A landscape with many valleys, sampled at points; each row gives a point and its height.
A ball rolls from a point to whichever of its 2 nearest points has the largest drop for the distance, and stops where none of them is lower. Distance is the straight distance between rows; heights are no part of it.
(233): [134  94 145 117 133 139 121 123 152 128 198 126 136 174  89 100  96  85
 134 149  86 132 123  82 114 160 144  80 136]  (h 42.0)
(301): [ 94 135 169 116  85 126 150  94 171 119 102 151 139 160 139 186 127 149
 133  69 130 142 190 104 102  89 153 107 170]  (h 18.3)
(619): [102 147 128  93  85 182 136 135 159 159 148 104 145 168  97 151 106  69
 133  57 117 109 157 115 144 113 111  91 115]  (h 33.3)
(705): [116 140 102 145  87  91 166 149 103  89 152 110  82 137  60 152 110 162
 114 158 144  87 134 139  92 133 196 112 177]  (h 76.9)
(796): [167 115 129 139 102 154 110 146 142 104 121 130 148 120  89 115  81 157
 113 141 178 160  99  90  98 109 129 181 165]  (h 30.3)
(578): [120 155 140 187 162  95  88 152 107 113 130 179 167 102 149 156 108 119
  98 177 116 151  39  97 132 155 142 129 198]  (h 55.7)
(641): [156  96 137 108 140 163 128 109 127 132 136 103  76 117  92  91 138  89
 131 123  85 167 128 142 104 170 124 138  79]  (h 39.5)
(626): [ 89 117 142 110 109 154 125 128 159 134 188 114 132 154  75 136  83  75
 133 103  99 125 148  97 125 152 121  77 123]  (h 37.7)
(425): [111 148 128 144  92 117 176 138 111 144 103  98  31 129 141 135 148 171
 151 134 166  91 120 167 136 110 171 140 141]  (h 80.5)
(69): [ 97 130 166 121 152 119  91 149 145 121 124 163 134 127 147 137  83 135
 142 111 157 173 110 132 124 149  81 149 139]  (h 14.1)
(268): [151  86 121 146 173 119 117 102 115 133 179 155 134 148  98  73 127  99
 124 148  67 167 110  91 115 177 120 113 131]  (h 46.0)
(280): [158 115 163  98 102 138 143 177 136 109 141 112  71 116  67 165  99 162
 130 136 123 129 109 143  75 112 178 108 145]  (h 73.0)
(804): [122 175 108 162 105  94 109 129 131 113 109  94 219 147 188 131 154 140
 167 109 161 143 139 136 163 138 148 158 147]  (h 14.6)
(53): [122 115 144 175 164  97 110  92 108 102 104 179 115  97 170 174 140 109
 134 111  83 191 116 153 162 178  81 144 142]  (h 55.8)
(442): [184 113  97 137  82 133 173 149 138 144 140 109 138 169 121 111 115 174
 166 113 183 112 114  94 120  89 128 191 175]  (h 15.6)
(495): [113 104 132 151 182 116 145  90 112 126 129 190 113 117 173 143 154 121
 150 102  48 166 153 138 166 146  50 139 105]  (h 57.3)
(248): [116 142  80 165 122 117 129  92  83 107  60 138  86  92 130 116 177 131
  73 133 121 121 134 195 153 125 118 153 122]  (h 52.0)
(130): [165 134 147 124  72 133 153 167 133  92 134 113 102 136  47 165  96 179
 101 139 130 139 101  98  66  98 177 140 175]  (h 71.0)
(272): [121 133  92 135 126 158 133 115 109 162 114 105 145 159 116 108 128  60
 120  82 149 134 113 167 172 142 115 144 124]  (h 39.1)
(341): [154 112 103 129 170  99 131 104 103  80 124 160 137 102  67  86 147 137
  83 132  78 165 126 131 106 173 145 140 149]  (h 50.5)
(718): [204 113 111 117 113 160 164 110 126 172 129  94 156 161 139 103 153  87
 148 118 151 106 140 153 150  93 128 143 113]  (h 14.9)
(359): [139 129 163 123  98 131 177 157 145 144 145 129 112 176 149 131 108 188
 181 124 166 127 117 110 109  85 117 179 158]  (h 6.9)
(66): [134 134 142 113 126 101 156 178 115 107 146 113  77 128  75 162 120 153
 133 166 121  67 134 152  74 131 207  68 155]  (h 75.1)
(246): [113 130 107 164  60 128 183 117 124 114 118  91  61 137  90 138 134 166
 138 120 163 112 127 142 107 126 182 153 170]  (h 78.8)
(319): [126 112 117 105 153 122 143 171  84 141 121 121  54 111 176 145 146 185
 181 138 143 113 105 184 131 124 137 144  93]  (h 24.9)
(287): [100 169 137  54 134 118  97 146 130 149 136 149 181 135 160 118 129 120
 134  58 125 132 164 125 140 126 113 114 123]  (h 25.2)
(340): [112 126 162 140 168  88  78  86 149 106 137 160 116 110 149 148 103 109
 144 123 112 176 157  96 131 195  95  94 129]  (h 24.6)
(722): [ 64 124 105  88 126 138 147 119 128 156 159 103 132 115 183 129 174 127
 112 139  98  60 153 123 174  98 126  73  60]  (h 23.0)
(402): [ 74 108  98 112 125 164 129  95 156 149 152  97  88 120 167 128 145 106
 135 125  81  92 170 107 143 140  93  77  56]  (h 19.5)
(316): [213 135 125 141  74 133 150 110 117 142  99  80 170 143 135  97 189 110
 110 142 168 111 125 135 159  82 161 163 107]  (h 8.8)
(68): [ 96 133 154 151 136 102 149 110  93 165 155 122 114 147 188 138 157 127
 138 187 135  77 133 157 193  77 118 106  91]  (h 24.4)
(77): [134 144  59 144 124  85 123 144  66  64 122 152 140 133  89 135 135 125
  70 158 104 105 127 145 126 161 165 113 164]  (h 49.3)
(793): [132 158  79  97 148 102  79 103 143 166 117 134 197  83 167 121 101 169
 117  71 148 112 132  84 127  96 133 134 186]  (h 21.2)
(498): [124 163 112 142 139 144  93 113 168 146 106 133 202  92 146 130  78 159
 129 107 178 120 153  58 102  81 108 149 177]  (h 23.5)
(737): [122 103 154 152 167 105 100 120 135 132 178 207 136 132 145 125 109 114
 126 191  94 133  95  70 130 155 102  74 153]  (h 58.9)
(100): [153 127 112 100 137 140 127 123 105 108 118 105  84  98  68 107 132 100
 102 135 102 126 147 168  89 154 146 124 109]  (h 43.3)
(82): [125 138 101 168 139  90  85 157  94  83 116 175 151  88 114 132 122 166
  85 178 137 152  68 110 115 152 153 150 177]  (h 53.9)
(407): [159 103 106 135 187 107 142 114  99 117 154 184 112 133  86  67 167 132
  95 145  39 153 101 106 114 173 145 116 142]  (h 48.4)
(774): [165 143 126 129  83 121 118 172 146  51 112 138 151 133  65 135 111 186
  95 182 134 113 125  73  69  99 186 127 158]  (h 68.6)
(314): [102 138 160 173 158  94  92 131 134 121 160 196 155 104 141 171  84 126
 115 175 126 136  90  86 133 143 115  89 189]  (h 57.2)
(547): [130 112 103 160 161 100  98 123 103  86 104 150 164  86 101 115 125 144
  96 128 112 192  91 131 122 171 129 170 169]  (h 52.2)
(397): [110 110 118 111 164 150 102 127 145 150 159 147 163 132 101 101  92 104
 134  82 101 152 138  92 102 148  57 140 100]  (h 31.3)
(337): [100 149  85 178 113 139 127 116  75 153 107 132 130 142 147 131 148  79
 103  96 134 138  95 185 192 140 105 148 148]  (h 41.2)
(629): [141 141 102 115 156  92 126 138 100  77 122 136 106 118  87 129 129 118
  95 173 112  99 151 170  91 166 149  96 132]  (h 46.5)
(348): [132  88 110 108 167 169 131 142  99 153  84  88  73  65 137 113 164 138
 152 131  89 106 141 180 109 122 142 122  75]  (h 1.9)
(515): [ 96 160 137 101 127 122 119 159 128 142 139 146 165 171 162 132 104 129
 150  90 159 136 143 152 151 128  99 133 137]  (h 20.9)
(420): [113 113 172 121 129 120  99  80 179 100 129 147 123 119 140 148  90 123
 147 110 127 157 188  89 129 148 118  86 148]  (h 18.8)
(433): [113 111  71  99 170 155 161 141 130 174 160 123 177 161 126 113 147  97
 145  70 100 117 124 146 135 142  71 146  77]  (h 34.7)
(185): [143 107 149 101 130 133 146 181 127 138 133 127  58 125 141 142 103 207
 178 140 156 124 101 144  96  97 130 165 126]  (h 17.7)
(216): [115  99 131 118 113 184 148 102 161 164 145  94 107 144 146 125 122  95
 163 127 112  94 156 144 143 101 108  92  91]  (h 13.2)
(446): [124 121 118 160 136 115 131  89  91 106  78 163  80  98 164 140 173 116
 105 128 124 169 114 184 177 153 112 152 122]  (h 53.7)
(755): [118 123 173 103 149 173 138 153 145 169 103  57 115 132 182 109 182  93
 134 133  88 114 102 132 140 122 109 119  28]  (h 1.6)
(761): [189 156 142 173  48 118 157 118 129 140 138  75 210 156 125 131 176 105
 126 140 176 121 149 110 168  91 155 155 117]  (h 0.9)
(277): [108 131 171 122 106 127 129 124 144 105 110 126  40 113 109 159 130 108
 125 132 170 141  98 170 146 152 160 101  97]  (h 83.9)
(343): [105 131 183 134 119 125 110 113 193 107 110 146 158 123 130 168  71 162
 134 102 149 157 159  80  99 108 118 120 178]  (h 13.1)
(730): [198  97  71 134 116 128 165 136 124 180 155 114 160 181 130 113 125 127
 165 110 176  96 140 132 146  97 115 164 152]  (h 19.4)
(333): [152 145 105 113  83 154 117 119 116  94  81  88 101 110  83 120 130 101
  84 118 143 129 144 160 115 134 150 142 121]  (h 46.4)
(332): [124  68 109 116 147 182 143 142 130 152 134  74  84  99 162 132 134 126
 175 145 103 117 119 158 130 129 131 117  79]  (h 6.6)
(391): [129 122 185 118 158 124 136 102 117 171 123  95 142 140 166  81 171  88
 118 156 107 105 119 153 163  97 109 130  50]  (h 10.2)
(220): [ 91 126 174 102 152 127 140 125 127 152 150  78 138 125 182 137 164 110
 128 179 108  70 149 126 165  78 125  92  40]  (h 17.6)
(428): [110 120 124 136 146 124 155 143  78 162 137 122  79 137 198 147 167 137
 164 166 133 105 100 187 180 111 122 129  83]  (h 29.4)
(361): [121 163 104 145  94 122 107 117 123  80  47 106  98 105 124 122 161 139
  90 141 158 103 161 174 125 130 131 144  97]  (h 49.6)
(550): [112 158 120  83 172 135  93 140 138 166 122 146 192 134 119 104 100 101
 130  38 115 140 147  97 117 140  74 146 126]  (h 28.5)
(567): [142 134 132 166 114 160 111 134 163 129 105 136 176 117 150 118  87 171
 144 140 197 157 122  75 107  93 101 187 161]  (h 26.4)
(766): [101 146 190 133 146 135  92 146 174 122 131 154 157 108 115 143  64 129
 124 139 166 164 116  85 100 132 105 132 158]  (h 7.2)
(176): [ 98 119 163 127  88 158 167  84 169 144 123 128 116 167 136 159 120 119
 145 102 135 114 180 138 132  87 138  94 141]  (h 19.1)
(517): [149 172 121 171  63  97 140 126 140 123 137  81 236 151 149 135 171 135
 177 121 169 129 160  93 160 119 160 159 130]  (h 9.0)
(325): [ 92 158 130  57 101 158 114 138 150 154 141 123 143 140 139 117 144  95
 130  61 101 116 170 106 144 125 113  85  82]  (h 29.3)
(11): [180 141 138  96 137 127 108 165 126  80 111 149 148 107  72 104 107 156
  77 186 132 124 123  94  56 110 150 143 137]  (h 66.5)
(650): [124 105 138 106 149 152 120 110 150 139 146 128 113 146 135 103 123 102
 153  98  92 166 158 121 113 162  73 130  76]  (h 34.9)
(618): [120 122  90 117 157 170 164 130 111 189 127  98 140 151 120  95 164  66
 127  84 109 114 101 173 156 132 109 150  77]  (h 36.9)
(229): [152  90 156 136 163 102 114 133 138 109 154 199 110 118 122 114 113 149
 119 208 144 144  75  96 115 144 144 107 151]  (h 61.3)
(252): [166 113 167 104 137 104 106 156 143  77 126 168 105  98  96 123 111 171
  98 189 164 145  97 105  82 134 158 130 136]  (h 64.1)
(779): [126 173  80 135 145  80  97 107 119 133 117 126 218 123 195 145 134 149
 141  88 131 120 151 129 150 125 115 135 170]  (h 18.4)
(470): [ 94 136 134 148 105 121 123 123 113 139  97 111  30 108 124 141 141 129
 107 140 165 101  91 192 159 125 149 111 118]  (h 82.2)

Call two points neighbours if one is among the 2 nearest of the other. Go from one point of each pair to the other, from neighbour to neighbour, staying as low as possible. Name the highest point that can't be avoided.
(766), (755): (722)
(216), (766): (176)
(761), (359): (730)

For each start below, name the point where the ball stops.
(341): (766)
(796): (761)
(130): (766)
(641): (766)
(337): (766)
